Each scene shows the same named points in several views. A view is turned or mirrored, shifted and resized as a whole, has a little noise and may leave points out.

Scene 1
View 1
q582: [ -6  26  15  -7  -5  18  17  -3   8 -21  26  -6   6  15 -24  16 -12  -2
  21   3 -12 -14 -19   7   8  15   1 -11  19  -2 -20  -6 -17  13   0   4
  -8 -19   7   2  -3 -14  11   2   5  34  -7   7   5]
q244: [ -7  33  16 -11 -21  20  14 -19  12 -32  32  13   3  18 -30   9  -2   2
  32 -11 -10  -7 -27  11   0  25  -6 -12   3   4 -10 -13 -12  25   6   7
 -31 -23   2   5  10  -8   5   8   4  34 -17  20   9]
q679: [ -4  -2   7  -5  -5  -4  10  13 -19  -3  14 -13  -9  16 -15   7 -12  -1
   8  11  -2 -12   4   3  -4  -2   5 -15   1  10  -7   8 -14  -8   0  -2
  -2   3  20   7  -1  -9 -11 -22   0   6   2  10   9]
q881: [ -2   2  -2  10   4  -9   3   6 -18  -6  12 -15 -11  13 -18  11  -7  -9
   5   0  -3 -14   6   4   2  -8   7  -8 -17   9  -5   4  -8 -17 -14   2
   7   0  19  11  -6 -12 -24  -9  -6   5   7   1  18]
q252: [  0  20  14  -4  -5   7  12   3  -5 -14  21  -1   0  15 -23   5  -5  -3
  18   6  -6  -9  -9   6   6   4   3 -11   7   5 -19   2 -21   9  -3   9
 -12 -14  17   5   2 -10  -1  -7   7  24  -4  10   7]
q415: [ -6  24  19  -5  -1  18   4  -6   2 -18  32  -8 -10  11 -29  13   0   8
  21   6 -13 -18 -25  29   1   9  16   0  -7   4 -29  -4 -18   4 -14  22
 -11 -19   7   8  -6  -2  -8   7  -3  27  18   6   1]
q295: [  7  20   9   5   9   1  12  10 -11  -8  19  -3  -1  14 -25   2  -3  -7
  15  13  -4  -9  -3   9  13  -3   6  -9   3   9 -27   7 -27   1 -10  19
  -6 -13  26  10  -1 -11 -11 -10  10  21  10   7  12]
q748: [ -4  28  -8   6   3  25  27 -24  25 -26  38  -2  11  18 -34  33 -18  -2
  29  -2 -21 -21 -38  21  18  41  -5 -10   9   2 -11 -22  -3   9   1   9
 -15 -21  -6  10   0 -20   0  20  -1  47   8   4  23]
q998: [ -7  20 -10  13  11  10  22  -9  15 -18  22 -18  12  14 -23  35 -22 -14
  14  -5 -17 -23 -16   2  21  19  -2 -10  13  -5  -8 -12  -3  -2  -5  -6
  12 -15   1   6 -11 -28   2  12  -4  37  -1  -7  22]
q680: [ -9  11   2   6  -4  -5   1  -2 -10 -16  12 -13  -8  11 -18  13  -3 -10
   8 -13  -6 -12   3   0   0  -5   5  -5 -15   3  -2  -2  -3  -9 -13  -4
   7  -7  11   7  -7 -14 -15   0  -7  10  -8   2  15]
q170: [-11  -5   3  -5 -10  -2   8   3 -15  -8  16 -17 -12  16 -13  16 -15   0
   6   0  -5 -15   0   3  -9   4   4 -13  -6   8   4   1  -2 -11  -1 -10
   1   4  11   6  -4 -10 -13 -14  -9   5  -2   6  11]
q237: [ -5  11   5   0  -6  -2  13   4  -7 -13  14  -9   1  16 -17  11 -11 -10
  12  -1  -5 -10   1  -5   4   2  -1 -14   5   3  -5   2 -12   0  -1  -6
   0  -7  15   4  -1 -16  -3  -9   2  17 -13   7  13]
q992: [-12  -9  -5  -1 -20 -11   4  -4 -19 -12  12  -7 -15  19 -14  11 -11  -5
   9 -13   0  -9   7  -5 -15   4  -3 -16 -23  13  21  -2   7 -12   2 -17
  -6   9   8   9   4  -9 -23 -14 -12  -4 -15  13  19]
q466: [-12  -6  11  -6  -8 -10   3  16 -24  -3   7 -25 -12  12  -6  10 -14  -5
  -2   2   0 -14  15  -7  -9 -13   8 -12  -1   4  -1  10  -9 -14  -4 -16
  14   5  17   2 -10 -11  -8 -21  -6  -1  -9   3   4]
q995: [ -9  -2   3  -8  -6   5  24   7  -4  -8  19 -19   3  19 -12  23 -29  -2
   9  11  -9 -18  -6  -3   2  17  -3 -21  24   3  -2   0  -8  -3  11 -16
   1   1   9   3  -2 -17   6 -16   0  20  -6   7  10]
q590: [  3   6  -1  11   4 -16   1  10 -25  -5   9  -6 -12  14 -19   0   0 -13
   8   0   3  -6  14   1   3 -15   5  -8 -19  12  -8   9 -13 -13 -13   8
   0   0  27  12  -1 -10 -27 -15   1   2   3   6  19]
q377: [  4   7 -13  16  13  -4  13   0  -8  -6  20  -9  -4  17 -25  16 -11  -9
  13   7  -7 -15  -5  12  13   8   2 -11 -12  13  -8  -1  -9 -13 -10  11
  -2  -2  18  16  -1 -15 -26  -6  -1  16  18   2  26]
q160: [-12  15  14  -9  -2  17  17   4   7 -15  22 -23   4  11 -16  24 -21   0
  12   7 -14 -22 -15   6   6  11   7 -10  24  -5 -19  -4 -14   3  -2  -6
   8 -14   5  -1 -12 -16  14   0  -1  31  -3   0   1]
q205: [  2  -4  -3  11   4 -27   3  22 -33   2  -3 -15  -8  15  -9  -1  -8 -21
  -3   0   7  -4  31 -18   4 -25   1 -14 -10   9   2  17 -13 -18  -9  -9
  14   7  33   9  -3 -17 -23 -26   2  -6 -13   2  20]
View 2
q748: [-14 -16 -10  21   5  33 -13 -10   3  31   2  -3 -35 -27  -3  13 -18   6
  -3  -6   5 -24 -25   5  -1  30  -6 -20 -31 -23 -12 -14 -22  17  -4 -12
 -17  30   5 -29 -19   1  28  -6  12  -8 -21  -3 -35]
q466: [ 11  -4  -7 -28  -9   3   4  18  -4 -22   7 -14   8  41   4 -20  -9  -6
   0  11  -8  -5  11   4   7 -11  -2   9  -3   9  -8  10   4  -5  -8 -10
  30   8   4  -8   6 -10   9  -1   7   2  19 -10  21]
q590: [  4   1 -22 -19  -6  13  12   8  -3 -19  22  -9  -6  23  20  -6  -5  21
   1   5   4   8   9  -5  -8 -19   5  -8  -1   7 -13  -1   3   2  -2 -26
  21   4   7  -6  13 -16 -11  -7   9   4   8  11  20]
q252: [  3 -11 -15  -6   5   5   7 -13  -4  -4   7   6  -3   3  13   3 -11  10
  13   9  12 -23   0   4  -9   6  -5 -15  -9  -3  -3  -7  -4   1   4  -7
   3  12   0 -12  -1  -3   7   0   4  -1  -9  -7  -3]
q377: [ -9   0 -18  -4   1  28   6   5   0 -11  18 -15 -21   3  16  -2 -10  16
  -6  -5   4   2  -1  -9   0  -4   3  -8 -12  -1 -24 -10  -1  14  -6 -26
  12  19  13 -15   6 -10   6 -14  13   3  -1  13  -2]
q415: [ -5 -19  -8  -5  12  18  -1 -11   9  11   4  -5 -15  -6  21  -1  -7   9
  17   0  21 -30 -13  -4  -5  -3  -3 -11   6 -27  -7  -2 -11  20   1  -8
  -6  29   2  10 -16  -3   5   2   1  -9  -4  -2 -14]
q244: [  2 -15 -19  13   2   6  -7 -13   3  29   2  21 -26 -10   4  14  -2  15
   8   5  16 -35 -10  16 -11  26  -3 -28 -17 -17  17  -6 -17   0  -2  -4
 -15   5  -3 -20 -17   1   5  13  -3 -13 -19 -20 -16]
q295: [ -1  -9 -16  -9   9   8  15 -16  -6 -15  14  -2   0   1  23   2 -14  15
  16   7  15 -14   2  -5 -11  -6  -4 -14  -5   0 -17 -11   2   8   8 -13
   6  18   2  -7   6  -6   3  -8   8   6  -8   7  -1]
q992: [  5   8 -20 -11 -16  12  -4  32   4  -2  13  -6 -26  36   0 -13   7  10
 -19   0  -8   1  12   9   7   2   9  -1 -12   6   8  10  -2  -5 -22 -23
  25  -7  13 -20   3 -10  -5   6   3  -8  16 -16  16]
q998: [ -4 -17  -4   1  -5  31 -11   0  -9  16   4 -14 -11  -5 -12   5 -30  -6
  -5   5 -12  -4 -22   7   1  17 -10  -7 -32  -8 -23  -6 -19   8  -3 -14
  -3  29  -1 -32  -9 -10  34 -12  21  -2  -9   7 -14]
q679: [  2   0 -13 -16   2   4  10   7  -2 -23   8  -7  -4  23  13 -12  -5   3
   2   5   4 -16  13   0   4  -3  -1   1  -5   7  -9   0   6   2  -6 -11
  23  11   9 -11   6  -4   8  -2   6   3   7 -10   7]
q237: [  6  -8 -13 -10  -5   7   2   2  -8  -5   8  -1  -2  16   1  -2 -13   4
   2  10  -2  -9   2   9  -3   6  -4  -9 -17   5  -6  -1  -5  -6  -3 -11
  12   7   1 -22   2  -8  11  -2   9   2  -1  -6   6]
q160: [  2 -21   4  -8   5  10  -6  -7  -5   3  -7  -8   4   6  -5  -5 -24 -16
  12   9  -2 -31 -12   9   5  14 -15   1 -16 -10 -12   1 -11   5   0   3
   3  30  -4 -15 -13   0  35  -2  10  -2  -2 -15 -14]
q881: [  1  -2 -15 -19  -6  19   4  15   0 -13  16 -17  -9  22  15 -10  -7  10
  -3   2   0   6   3  -5   0 -15   3  -1  -2   1 -17   2   0   7  -6 -24
  20  13   8  -7   5 -15   0  -8  10   1  11   8  13]
q680: [  6  -9 -14 -16 -11  18  -4  13  -1   6  12 -11  -8  22   4  -5  -9   8
  -2   8  -5   4  -6   4  -4  -8   1  -6  -7  -5  -7   7 -10   1  -6 -21
  11   8   0 -10  -3 -16   1  -2   9  -5   9   3  14]
View 3
q995: [  7  -1   3  -7  -7  18   6 -12  22   1  -5  32  20  -3  -5  24   2  22
   1 -20 -44   0 -16   9   0   8  26 -17 -28 -15   1  16   9   7 -28   9
 -24 -29 -16 -28  -7   9  -1  -3  18  -8   0  -8 -11]
q992: [ 28 -12  -7   4  17  12 -21 -33   4   1  15 -18 -16 -27 -21  19  21   9
   5 -20   0  11 -25  18 -14 -18  -2  -9 -45 -35   8  27   7   5 -18 -36
 -17  20  -2 -14 -20  -1 -36  -2 -16 -13 -23  26 -41]
q415: [-25  11  16  23 -11   4   8 -24  41  11  -5 -27   7 -24   5 -15  19  25
  12  12 -12 -48  13   3   2  18 -11  -6  26 -31 -21 -34  -4   1  20  -4
  11  -2  -6   2  -5  13  24 -11  22 -14  59 -11   1]
q160: [-18  10  12  -9  -5  17  -1  -3  40  15  -9  32  26 -12  10  16   1  17
   8 -18 -32 -18   5   7   4  18  16 -11   3 -19 -17  -4   6   0  -9   8
  -7 -30 -15 -22   7  18  32  -6  34   2  22 -19  16]
q582: [-13  19  18  -1 -14   9   3 -10  33  21 -15  18  25 -18  -2  19  13  26
   1 -10 -21 -27   9   1   6   0   5 -12   9   2  -8 -11  11   4   4  -3
   6 -31 -22 -14  -1  11  12 -12  46   2  51 -27   4]
q377: [  4 -15 -12  12 -19  11  20 -74  27   4  -4 -13  28 -14 -35 -35  -2  21
  -3  13 -20 -17 -21   7  -1  15   0   5 -20 -10  -3 -11  -7  -7  -4 -24
  -6   5   9   5   2  22  -5  -2   6 -21  16  25 -28]
q295: [  7   6 -11  15 -22 -11   6 -47  25  -1  -3   8  17   6  -5 -21  -5  25
  18  27  -3 -27 -22  -8  10  25  -1  13   7   5   0 -17   7  -5  20 -16
  -9 -16   5  -3  -9  15  -4 -17  31 -22  32 -16  -8]
q244: [ -8  28  33  12 -10  12   2 -10  23  34 -16 -21  12 -41 -18  36  46  35
 -12 -13 -11 -33  22   2   0 -37 -12 -22  11   8   4 -12  12  14  14 -16
  23 -21 -35  -6 -16  -1 -15 -15  47   4  79 -30 -15]
q748: [-34  10  33   0 -23  39  37 -39  45  42 -30  -6  56 -50 -40   2  23  33
 -35 -22 -50 -36  32  12   0 -19   4 -26   1   3 -10 -23  -6   5 -12  -3
  28 -25 -29   1  17  23  24   1  43   8  78   3  -7]
q881: [ 12 -14 -19   6   1   1  -9 -53  23  -3  10  -4   4  -9 -11 -24  -7   9
  18   7   4  -6 -27   9  -3  21  -5  13 -22 -26  -6   1   0 -12   0 -32
 -14  13  15  -4  -4  17  -4  -6  -3 -19 -14  22 -18]
q680: [  6  -5  -8  -3  10   7 -22 -38  25  14   8  -1   4 -27 -10  -3   5   3
  13 -11  16  -5 -15  12  -4   1 -11   8 -18 -23 -10   7   5 -12   2 -40
  -3   9   6  -6   4  16   1  -9  10  -5  -4  15 -10]
q205: [ 46 -17 -40  -6   5 -13 -29 -56   3 -14  19  27  -5  16  -9 -12 -22   1
  33  10  25  19 -61   1   2  23   1  28 -42  -6  11  28  15 -15   0 -46
 -37   4  25 -16 -10  14 -34 -13  -1 -23 -53  14 -24]
q170: [ 11 -11  -5   4   8  12 -10 -26  18  -5   8  -1  -4 -14  -5   9   8  13
  13 -12 -17  -1 -21  13  -7   8   6  -8 -26 -39  -3  13   5   2 -16 -13
 -20   4  -1 -17 -12   8  -8  -2  -7 -15 -15  13 -21]
q466: [ 22 -10 -19  -4  14  -2 -30 -17  16 -14  18  21 -14   3  14   9  -7   3
  32  -8   3   7 -37   9  -2  23   7   6 -28 -39  -5  21  10  -6  -9 -19
 -32   2   9 -25 -13   7  -6  -8  -6 -16 -39   5  -9]
q998: [-19   0   8 -20  -8  34  12 -41  45  36 -19  34  57 -34 -29  -1  -5  11
 -17 -29 -28 -10   7  14   1   0  11  -7 -16   1 -14   0   0 -10 -19 -16
   9 -23 -10  -9  30  33  31   0  38  11  22  10   7]
q237: [ 14   4  -3  -4  -2   5 -12 -27  19   9  -1  21  13 -11  -9  13   4  15
   9 -10  -2  -4 -17   3   1   1   2   1 -18  -2   2  10  13  -2  -2 -22
 -11 -16  -6 -16  -5  10 -11 -11  25  -6   6  -7 -11]
q590: [ 27 -10 -26  12  -3 -12 -14 -60  14  -7  13  -5  -1   0 -13 -24  -6  11
  24  20  20  -6 -39   1   0  18 -10  21 -20 -10   3   2   5 -12  14 -42
 -17  11  20  -3 -11  14 -23 -14   2 -25 -10  12 -25]
q252: [  5  15   5  11 -14  -3  -3 -23  23   6  -6   6  12  -6  -2   6  11  27
  12   8  -6 -24  -9  -3   6   6  -2  -1   5   2   1 -10  12   2  15 -12
  -4 -20  -9 -10 -13   6  -7 -14  35 -12  38 -24  -8]
View 4
q590: [ -4   3  -6  13  11  25  34  -5 -23  12  -7  13 -13 -13   1  15  14   5
  -9   0 -14   8  -8   1  -4  -3  12   6  -7  -8 -31   9  -7 -12  20  -7
   6   8   7   2   2  -8  -4  -6  -8   2  -4   8 -17]
q237: [  6  -7  -3  10  16   6  26  -8  -5   9  -5   2   8   0   0   0  17   5
   1  -1 -12   7  -3   5 -17   1   2  -8   8   7  -4   3   8  -8  21   1
  13   4  10 -23   1  -6   2  -6 -10  -4 -12  -6 -10]
q170: [  3 -11  -5  15  18  13  13 -14  -5  12   1   4  -9   3   0   4   8   1
 -12  -4  -4  20  -9   6 -23   8   6   7   5   4 -17  -5   6  -2  10   0
   6   5   8 -17   0  -7   0  -7   4   4   1 -10   3]
q377: [  1  -3   2  29   7  24  25  -7  -7  23  -2  20 -17  -7  -8   0  16  -8
  -2  10   0   2  -2  -8  -7   3  -5  -5  -2   1 -23  10  13 -12  17 -19
   1  17  10  -9  -2 -12   3   1 -21  -5   3   3  -3]
q252: [  8 -10  -3   4   5  -2  29  -6  -5  15  -5   6   8  -7   5 -10  17   0
  10   7 -10  -1   3  11 -11  -9  -4 -13  11  -6   7   7  12 -13  24  -3
   6   4   6 -11   5   0  15  -6 -10 -14 -14   3  -1]
q679: [  2  -7  -2   9  12  11  23 -10  -6  11  -3   6  -7  -2  -1   0   9   7
 -10  -3 -13  13  -4   9 -23   1   3   1   7  -8 -14   0  -1  -4  11  -1
   9   5  10  -9   1  -1   7  -3   2  -6  -4  -3  -1]
q881: [ -3  -2  -6  20  13  23  25  -6 -15  14  -5  11 -15  -7  -1  11   9  -1
  -4   3  -5  11  -6  -3 -11   2  14   6  -2   3 -29   6   2  -9  14  -9
   2  10   7  -5   0 -10  -2  -3  -3   7   1   0  -9]
q582: [ 13 -15   0   6   5 -12  25  -6   4  16  -4   4  18  -1   5 -20  18  -4
  23  10  -4  -3   8   8 -14  -8  -7 -22  20   7  21   6  25 -12  25  -3
   5   4   6 -24   3   1  20  -4 -10 -16 -17  -5   3]
q995: [  7 -14   6  15  19   2  15 -12  11  11  -3   3   2  12 -10 -11  13   8
  -6  -4 -11  15   0   2 -38  10  -8 -14  17   7   0  -3  10   1   9   0
  16   8  15 -33  -4  -2  10   2  -4 -13  -7 -17   2]
q415: [  7 -17  -7  13  -4  -3  22  -5  -4  23   3  13  -2 -11  13 -17   7 -19
  27  22  11  -4   7  10  -2 -14   2  -8  14   0   6   8  27 -18  19 -13
 -17   9  -3   1   5   0  25  -4   2  -5  -4   6  18]
q295: [  1  -2   0   9   0  10  38  -1  -9  18  -8  15  -3 -13   1  -6  16   3
  11  11 -13  -5   5   2  -9 -13   0 -14   8 -12  -8  14   3 -15  21 -13
   4  10   6  -1   3   0  16   3 -11 -15 -12  11  -6]
q992: [  7 -10 -12  13  24  17   9 -21 -16  10   4  -1  -6   4   2  15  14  -1
 -30 -14  -2  24 -18  12 -13  13   1  22 -10   6 -21 -12   7  -2  19   6
  11  -1  10 -18   1 -12 -15 -21  -7  11   2 -12  -2]
q998: [ 10 -10   4  34  18   5  19  -3  12  18  -5  10   9   6 -10 -12  21 -11
  25  13   5   1   6 -17 -16  10  -2 -26  17  37   3   9  33 -11  20 -13
   5  17  12 -44  -5 -15   5   4 -21  -2  -6 -18  -8]
q748: [ 21 -22   3  33   3  -8  10 -11  14  30   5  14  10   4  -4 -31  26 -29
  25  21  19  -9   7  -5  -3   3 -27 -27  14  25  23   6  56 -16  29 -18
  -4  18   8 -37  -1 -13  16  -4 -35 -14  -5  -9  16]
q244: [ 24 -23  -9   2   3 -21  16 -15  -3  20   5   2  26  -4  14 -22  27 -17
  12   7   6  -6   0  23   2  -9 -23 -12   9   7  32  -1  42 -16  40   1
   3  -3   4 -22   8  -3  14 -22 -24 -14 -18  -1  13]
q205: [ -8  11  -4  10  23  31  38  -4 -22   2 -13   4 -12  -7  -6  27  13  23
 -20 -13 -29  17 -12  -2 -19   5  21   8  -6  -5 -42   6 -24  -5  14   1
  21   5  14  -8  -1  -8 -15  -3  -3   4  -8  -1 -33]
q466: [ -4  -4  -7   7  21  15  23  -8  -9   2  -6  -1  -7   2   1  13   3  15
  -9  -8 -16  24  -7   5 -31   5  22   7   8   2 -24  -3 -12   0   5   6
  11   3   9 -14   0  -2  -2  -4  17   8  -4 -11 -11]
q160: [  7 -16   2  14  12  -7  21  -4  13  12  -4   3   9   6   0 -16   8   0
  25  10  -3   6  10   0 -29   0   6 -22  29  17  11   5  19  -6  10  -3
   3   9   7 -29   0   0  20   5   6  -7 -11 -15   4]
View 5
q160: [ -4 -12  27 -20  -4  11  23 -43 -40  15 -14  21  -3  -9  -1  11 -13 -54
 -24   3   4  -2  12 -41  25 -13 -27 -38  23  21  -2  10  -1  38 -17   1
 -33  17 -17  -1  48 -22 -19   1  21 -24  -6  13   1]
q237: [ -6  13  30   3  12   8   5  -3 -13  14  17  -5   4  -5 -10   0   4 -25
 -10 -13  14  -3 -10 -30  36  11  -2 -28  22  22   0  -6   2  11 -33   4
 -16  23 -10  16   9 -11 -12  15  19 -45  19   6  -5]
q998: [ -1   7  -1   7  -4  11  26 -39 -49   7  -7   4 -26 -22 -29 -24   2 -26
  -5 -10 -21  25   2 -48  -3 -12  -3 -50   9  38 -23 -15   3  27 -19 -29
 -34  25  -9  16  60 -28   5 -20  24 -31  -6  44 -36]
q679: [ -8   4  43  12  27  12  -1  16   0   5  17  -1   7   8  -2  10  -3 -36
 -33   0  33 -14 -13 -13  56  -3   9   0  16   3  -2  15  11  12 -15   9
  -4  20 -19  19  -6  -1  -8  20  17 -32  29 -12   1]
q205: [  9  36  39  35  35  14 -15  35  25 -17  54 -42   2  20  -6 -14  36 -12
 -35 -24  35  -2 -45 -11  89 -11  31 -24   9  11 -13 -19  25  -4  -2  -4
  -8   4 -12  41 -27  13   0  40  28 -79  61 -24   0]
q466: [  7  12  42   8  27   2  -6   3  10 -14  26  -9   9  15   9   8  24 -43
 -38 -14  26  -5 -42 -13  82 -13  -3 -12  15  10  -9  -4   5  -7   2  12
 -13   5 -23  26   0  -6  -3  25  17 -38  38 -31  21]
q252: [-13   1  39 -10  -2  14   8   3 -29  32   2  -5   3  -9  -5   6 -26 -16
 -12  -1  28 -18  23 -31  22  19  -2 -21  34  16  10   8  18  32 -44   7
  -5  28  -7   8   8  -9 -24  22   8 -38   6   9  -8]
q415: [ -9 -17  37 -20 -16   4  11  -4 -58  29 -35  -3 -18 -10   3   8 -50 -13
 -21  10  27 -24  40 -26   8   5   5   6  40  15  -1   8  45  32 -27   0
  14  19 -14  10  37 -27  -7  10 -19  18 -18   0 -14]
q582: [-14  -8  27 -22 -11  11  22 -28 -46  35 -12  12   1 -18  -8   9 -28 -30
  -4   0   7 -10  29 -43   3  18 -21 -34  34  25   8   8   2  37 -45   4
 -20  31  -8  -2  33 -20 -25   6  11 -29 -11  24  -9]
q995: [-14  -3  26   9  31  13  18 -19  -9   7  14  33  14  -4 -14  12   4 -61
 -22   3   7   3 -15 -28  34  -2 -17 -24   6  11  -2  22 -28  23 -23   6
 -31  32 -19   4  18 -10 -14  -9  36 -38  17  16  -2]
q377: [ -7  11  21  36  21  20   5  23 -25   4   6 -12 -22  -5 -27 -18 -13  -6
 -27   1  22   0   2 -17  21 -12  43  -1   7   9 -23   2  32  26 -17 -25
   6  28 -13  30  14  -5  13  -2  12 -23  16  15 -43]
q590: [  0  23  39  25  19  13 -13  39  -2  -1  26 -39  -9   9  -8 -13   3   3
 -28 -14  37 -11 -14 -11  57   1  39  -3  20  11 -11 -14  43   3 -15  -7
  13  13 -11  37 -13   2   3  32   6 -43  37 -15 -16]
q295: [ -7   5  41   4   0  27   6  14 -31  26   5 -21 -11  -2 -10  -4 -30  -7
 -29   3  41 -21  31 -25  32   0  23 -19  29   9   3   9  45  49 -27  -8
   2  19  -6  15   3   5 -20  29  13 -46  14   7 -18]
q244: [-29  -4  26 -27 -15  -6  13  -8 -46  54 -14  15  13 -32 -13  11 -35  -8
  32  -5   3 -16  33 -40 -28  64 -20 -14  47  34  18  -2  -9   9 -84  23
   1  51  -2  -4  22 -33 -21   3 -14  -7 -20  34 -18]
q170: [ -7   5  32  14  29  -1  -2   8  -1  -5  12   7   5   3  -6   8   9 -39
 -24  -6  16  -2 -33 -13  48   0   3   6  13   9 -14   2  -2  -9 -13   8
  -4  23 -23  23  10 -17   5   2   8 -12  23 -10  -2]
q680: [  4  20  24   7   4  -5  -5   5 -18  -3  10 -25 -13  -4  -7 -13  12  -6
  -9 -22   8   4 -23 -25  39   7  12 -15  24  31 -17 -32  22 -15 -18  -5
  -1  12 -13  34  19 -26  11  13  -5 -22  17  -5 -12]
q881: [  2  15  31  23  19   8  -4  21  -9  -9  13 -24 -15   6 -10 -12   5 -12
 -32  -9  26  -3 -21 -12  52 -11  30  -1  14  11 -20 -11  34   4  -3 -10
   7  11 -17  34   7  -8  10  15   5 -23  27 -13 -16]
q748: [-24 -12  -2   0  -8  10  32 -29 -69  35 -30  32 -22 -39 -37  -9 -39 -19
  13   8 -18   8  37 -46 -49  18   1 -20  21  31 -12   8  -3  37 -52 -19
 -13  52  -8   1  63 -36   0 -38   4   8 -33  63 -53]

Which points are out of place in each view (at most two, in the order of its rows)? Write none if all are in place.
view 1 -> none
view 2 -> q160
view 3 -> q377
view 4 -> q679, q582
view 5 -> q998, q680
